A landscape with many valleys, sampled at points; each row gives a point and its height.
From any point a ball rolls to the lowest of the 4 points nearest to it. It stops when none of these is lower. Distance is the straight distance between rows; heights are no part of it.
Z258 height 160: 102; 94; 95; 83; 82; 109; 101; 102; 96; 124; 114; 91; 117; 94; 113; 82; 103; 65; 84; 108
Z845 height 341: 124; 112; 89; 112; 112; 91; 108; 88; 110; 95; 88; 90; 83; 87; 84; 128; 112; 107; 124; 93
Z330 height 179: 74; 87; 111; 90; 74; 92; 99; 102; 85; 128; 120; 115; 125; 96; 134; 69; 111; 87; 83; 100
Z430 height 141: 77; 36; 105; 86; 107; 108; 107; 84; 123; 110; 113; 95; 128; 109; 128; 133; 101; 124; 114; 98
Z735 height 198: 65; 86; 115; 77; 96; 110; 90; 93; 111; 127; 101; 103; 119; 112; 116; 103; 101; 122; 109; 111
Z851 height 195: 76; 25; 102; 100; 112; 111; 96; 107; 104; 88; 116; 102; 137; 128; 126; 152; 102; 129; 124; 94
Z843 height 309: 106; 122; 95; 108; 91; 81; 103; 100; 80; 84; 107; 110; 79; 99; 83; 60; 94; 73; 65; 90
Z127 height 322: 105; 106; 87; 86; 80; 116; 101; 111; 86; 102; 96; 83; 97; 100; 82; 72; 93; 71; 78; 102
Z725 height 311: 78; 97; 128; 84; 93; 109; 91; 102; 97; 111; 114; 104; 111; 104; 110; 106; 107; 104; 107; 115
Z68 height 469: 97; 94; 106; 93; 106; 99; 77; 107; 98; 86; 101; 95; 102; 109; 111; 134; 95; 133; 121; 105
Z773 height 564: 102; 99; 108; 102; 110; 90; 83; 115; 95; 85; 106; 96; 95; 98; 114; 142; 108; 130; 126; 95
Z239 height 556: 112; 105; 111; 108; 108; 88; 95; 96; 97; 94; 109; 86; 90; 85; 101; 132; 116; 107; 121; 101
Z929 height 79: 106; 73; 96; 95; 114; 104; 76; 101; 105; 92; 97; 90; 111; 115; 119; 136; 91; 143; 118; 111
Z667 height 163: 65; 60; 96; 81; 69; 102; 101; 81; 102; 149; 106; 100; 126; 112; 116; 82; 111; 125; 105; 108
Z348 height 314: 139; 141; 85; 124; 105; 81; 110; 98; 84; 84; 92; 128; 74; 94; 89; 60; 98; 70; 77; 92
Z842 height 131: 100; 95; 93; 82; 82; 105; 98; 105; 93; 128; 107; 92; 120; 82; 119; 65; 98; 66; 79; 102
Z549 height 166: 97; 93; 89; 71; 77; 98; 97; 109; 92; 127; 111; 94; 111; 78; 129; 52; 89; 64; 77; 88
Z961 height 270: 97; 112; 94; 89; 84; 103; 96; 112; 84; 86; 104; 90; 87; 101; 82; 64; 86; 72; 67; 93
Z284 height 280: 105; 134; 98; 123; 94; 88; 106; 100; 87; 79; 94; 114; 74; 103; 79; 67; 103; 76; 88; 94
Z318 height 232: 80; 70; 111; 78; 112; 109; 85; 90; 122; 113; 100; 101; 117; 111; 114; 121; 92; 133; 111; 113
Z111 height 310: 122; 136; 101; 128; 143; 111; 121; 103; 121; 68; 69; 108; 72; 101; 66; 129; 76; 111; 112; 98
Z414 height 346: 126; 108; 94; 124; 128; 91; 116; 114; 126; 66; 94; 105; 93; 100; 95; 162; 105; 98; 122; 86
Z52 height 117: 69; 60; 98; 79; 85; 102; 98; 70; 117; 142; 103; 99; 122; 105; 118; 96; 109; 126; 105; 109
Z301 height 152: 96; 88; 92; 81; 83; 102; 106; 106; 89; 137; 121; 96; 121; 79; 136; 63; 100; 72; 75; 97
Z268 height 337: 134; 110; 90; 119; 137; 97; 127; 104; 130; 79; 84; 93; 86; 101; 83; 152; 92; 103; 120; 91
Z230 height 596: 125; 104; 98; 104; 96; 100; 103; 91; 97; 105; 100; 80; 88; 90; 80; 106; 113; 102; 111; 107
Z510 height 294: 116; 131; 92; 115; 114; 102; 115; 89; 116; 89; 71; 91; 78; 95; 75; 107; 99; 108; 121; 89
Z207 height 211: 92; 30; 102; 104; 117; 105; 99; 100; 115; 86; 115; 97; 132; 119; 126; 146; 103; 129; 123; 106
Z971 height 185: 56; 68; 96; 79; 66; 101; 95; 95; 87; 145; 110; 107; 130; 114; 116; 65; 106; 127; 93; 99
Z523 height 191: 62; 88; 115; 88; 72; 103; 90; 99; 94; 134; 106; 113; 129; 107; 119; 78; 110; 107; 98; 100
Z317 height 339: 148; 111; 81; 139; 147; 116; 125; 109; 123; 54; 85; 101; 77; 115; 73; 149; 80; 114; 116; 99
Z428 height 296: 121; 133; 93; 122; 96; 81; 105; 99; 80; 80; 96; 120; 73; 98; 84; 65; 107; 75; 79; 90
Z638 height 143: 84; 117; 103; 83; 87; 91; 98; 105; 91; 85; 111; 105; 80; 88; 93; 58; 77; 65; 54; 84
Z336 height 239: 84; 100; 129; 86; 84; 105; 95; 99; 92; 125; 119; 99; 119; 100; 117; 96; 118; 90; 96; 117
Z400 height 293: 121; 131; 89; 117; 128; 108; 112; 96; 122; 80; 68; 102; 80; 96; 68; 122; 87; 107; 114; 88
Z777 height 733: 115; 97; 112; 101; 97; 97; 99; 90; 89; 105; 112; 86; 99; 90; 95; 113; 113; 98; 112; 116
Z180 height 367: 94; 81; 104; 86; 111; 104; 75; 98; 103; 94; 97; 95; 106; 107; 112; 127; 93; 139; 118; 113
Z997 height 691: 100; 96; 113; 98; 101; 91; 91; 96; 90; 89; 113; 92; 95; 94; 101; 129; 111; 116; 120; 109
Z557 height 251: 101; 143; 97; 132; 101; 91; 103; 99; 94; 85; 81; 111; 72; 96; 74; 77; 106; 89; 101; 95
Z322 height 260: 92; 56; 102; 87; 114; 106; 84; 92; 114; 104; 103; 91; 117; 112; 123; 130; 87; 136; 111; 116
Z252 height 150: 113; 107; 92; 92; 85; 113; 103; 98; 87; 109; 101; 78; 97; 97; 82; 80; 104; 84; 87; 107
Z181 height 204: 106; 101; 93; 81; 80; 116; 102; 112; 91; 118; 102; 85; 113; 90; 101; 69; 94; 62; 79; 103
Z355 height 291: 130; 127; 92; 105; 102; 81; 107; 97; 80; 85; 107; 121; 70; 95; 91; 64; 89; 63; 62; 88
Z56 height 323: 102; 117; 97; 98; 86; 99; 94; 108; 81; 86; 100; 99; 80; 101; 77; 64; 85; 77; 71; 93
Z729 height 269: 100; 147; 101; 125; 112; 99; 111; 98; 107; 87; 72; 110; 73; 98; 70; 93; 103; 98; 107; 95
Z385 height 364: 112; 108; 102; 113; 109; 82; 102; 109; 114; 76; 97; 95; 89; 93; 102; 158; 111; 112; 128; 91
Z118 height 267: 105; 136; 98; 129; 96; 88; 106; 100; 90; 85; 89; 114; 70; 102; 74; 75; 105; 88; 94; 91
Z872 height 229: 96; 109; 88; 84; 76; 109; 95; 113; 94; 104; 100; 85; 98; 93; 91; 63; 83; 71; 75; 93
Z271 height 550: 90; 94; 125; 90; 101; 97; 85; 99; 92; 91; 106; 94; 104; 99; 108; 124; 104; 121; 116; 112
Z158 height 303: 123; 152; 103; 136; 117; 91; 121; 97; 104; 82; 86; 127; 73; 97; 86; 79; 115; 73; 91; 100
Z760 height 261: 119; 124; 95; 93; 101; 76; 105; 97; 77; 81; 107; 113; 77; 86; 89; 61; 87; 57; 53; 92
Z866 height 386: 108; 117; 89; 103; 83; 107; 102; 101; 81; 90; 90; 86; 86; 101; 75; 81; 95; 92; 92; 98
Z86 height 266: 102; 125; 90; 116; 90; 100; 101; 101; 88; 92; 89; 91; 82; 100; 67; 79; 102; 100; 96; 94
Z441 height 380: 84; 90; 123; 78; 103; 112; 83; 100; 103; 106; 104; 96; 111; 113; 104; 121; 95; 125; 107; 116
Z698 height 300: 107; 145; 107; 124; 135; 104; 120; 100; 123; 71; 72; 115; 69; 96; 65; 115; 90; 101; 112; 102
Z455 height 184: 60; 68; 103; 77; 69; 83; 97; 105; 69; 136; 135; 120; 122; 100; 127; 50; 101; 101; 76; 90
Z627 height 282: 111; 140; 97; 123; 117; 101; 111; 92; 119; 89; 72; 104; 72; 94; 66; 109; 99; 104; 114; 90
Z734 height 207: 67; 98; 120; 86; 78; 109; 95; 102; 98; 124; 114; 111; 124; 105; 116; 94; 109; 105; 100; 113
Z790 height 94: 79; 91; 127; 81; 100; 108; 89; 98; 99; 108; 114; 95; 114; 102; 106; 112; 105; 118; 107; 116
Z579 height 370: 107; 102; 88; 111; 121; 97; 83; 128; 114; 74; 89; 103; 104; 119; 109; 163; 109; 121; 129; 91
Z621 height 170: 81; 80; 100; 84; 80; 85; 99; 102; 81; 134; 127; 110; 125; 85; 138; 61; 108; 79; 75; 93
Z953 height 162: 98; 100; 88; 75; 79; 108; 95; 109; 92; 123; 106; 87; 109; 85; 113; 63; 84; 63; 76; 90
Z560 height 324: 130; 117; 86; 130; 141; 112; 122; 105; 123; 65; 73; 100; 77; 103; 70; 138; 73; 117; 115; 99
Z369 height 187: 82; 95; 113; 90; 79; 98; 98; 107; 91; 129; 121; 104; 128; 91; 125; 81; 113; 78; 89; 106
Z636 height 97: 109; 130; 89; 117; 94; 103; 105; 93; 92; 92; 78; 89; 82; 98; 70; 86; 107; 102; 106; 96
Z899 height 190: 52; 74; 107; 85; 62; 88; 92; 106; 83; 136; 121; 117; 123; 107; 126; 62; 108; 112; 84; 93
Z227 height 284: 107; 152; 114; 128; 129; 102; 116; 92; 112; 77; 77; 117; 70; 100; 69; 100; 101; 91; 106; 101
Z962 height 264: 101; 39; 89; 108; 111; 104; 84; 105; 115; 82; 112; 86; 125; 119; 129; 145; 99; 127; 119; 108
Z88 height 172: 74; 32; 110; 88; 109; 106; 107; 100; 114; 105; 121; 98; 138; 119; 127; 147; 105; 122; 121; 91
Z58 height 142: 78; 49; 103; 79; 108; 108; 97; 80; 123; 117; 105; 94; 130; 110; 123; 120; 95; 128; 110; 108
Z345 height 165: 61; 78; 107; 79; 83; 110; 91; 86; 111; 139; 97; 105; 126; 110; 115; 94; 107; 125; 109; 106
Z780 height 285: 103; 46; 100; 98; 117; 104; 87; 101; 119; 93; 101; 88; 121; 113; 118; 133; 94; 136; 113; 109
Z166 height 338: 148; 141; 81; 105; 107; 94; 111; 105; 74; 85; 84; 129; 66; 80; 102; 50; 73; 62; 81; 76
Z581 height 345: 124; 109; 93; 113; 124; 91; 114; 94; 127; 85; 82; 95; 82; 88; 85; 145; 106; 106; 121; 88
Z265 height 279: 99; 98; 116; 88; 90; 111; 103; 97; 94; 115; 123; 93; 114; 94; 105; 94; 114; 79; 95; 116
Z357 height 418: 111; 99; 104; 91; 90; 108; 99; 97; 89; 111; 111; 83; 107; 93; 97; 92; 107; 82; 92; 117
Z260 height 374: 107; 69; 77; 115; 113; 96; 73; 114; 117; 81; 90; 89; 115; 119; 119; 144; 99; 139; 121; 106
Z401 height 433: 123; 114; 94; 107; 95; 105; 103; 88; 97; 103; 87; 83; 84; 90; 75; 94; 113; 100; 112; 99
Z179 height 313: 133; 148; 85; 131; 114; 94; 117; 101; 91; 88; 87; 126; 75; 91; 89; 67; 106; 63; 83; 100

Call two points neighbours if one is among the 4 nearest of the other. Go from one point of each pair to the other, from neighbour to neighbour, staying as low as possible. Name the highest point that can't be avoided.
Z842 and Z636 | Z428
Z929 and Z638 | Z961
Z52 and Z842 | Z971
Z929 and Z790 | Z322
Z430 and Z790 | Z735
Z252 and Z52 | Z181
Z430 and Z52 | Z58
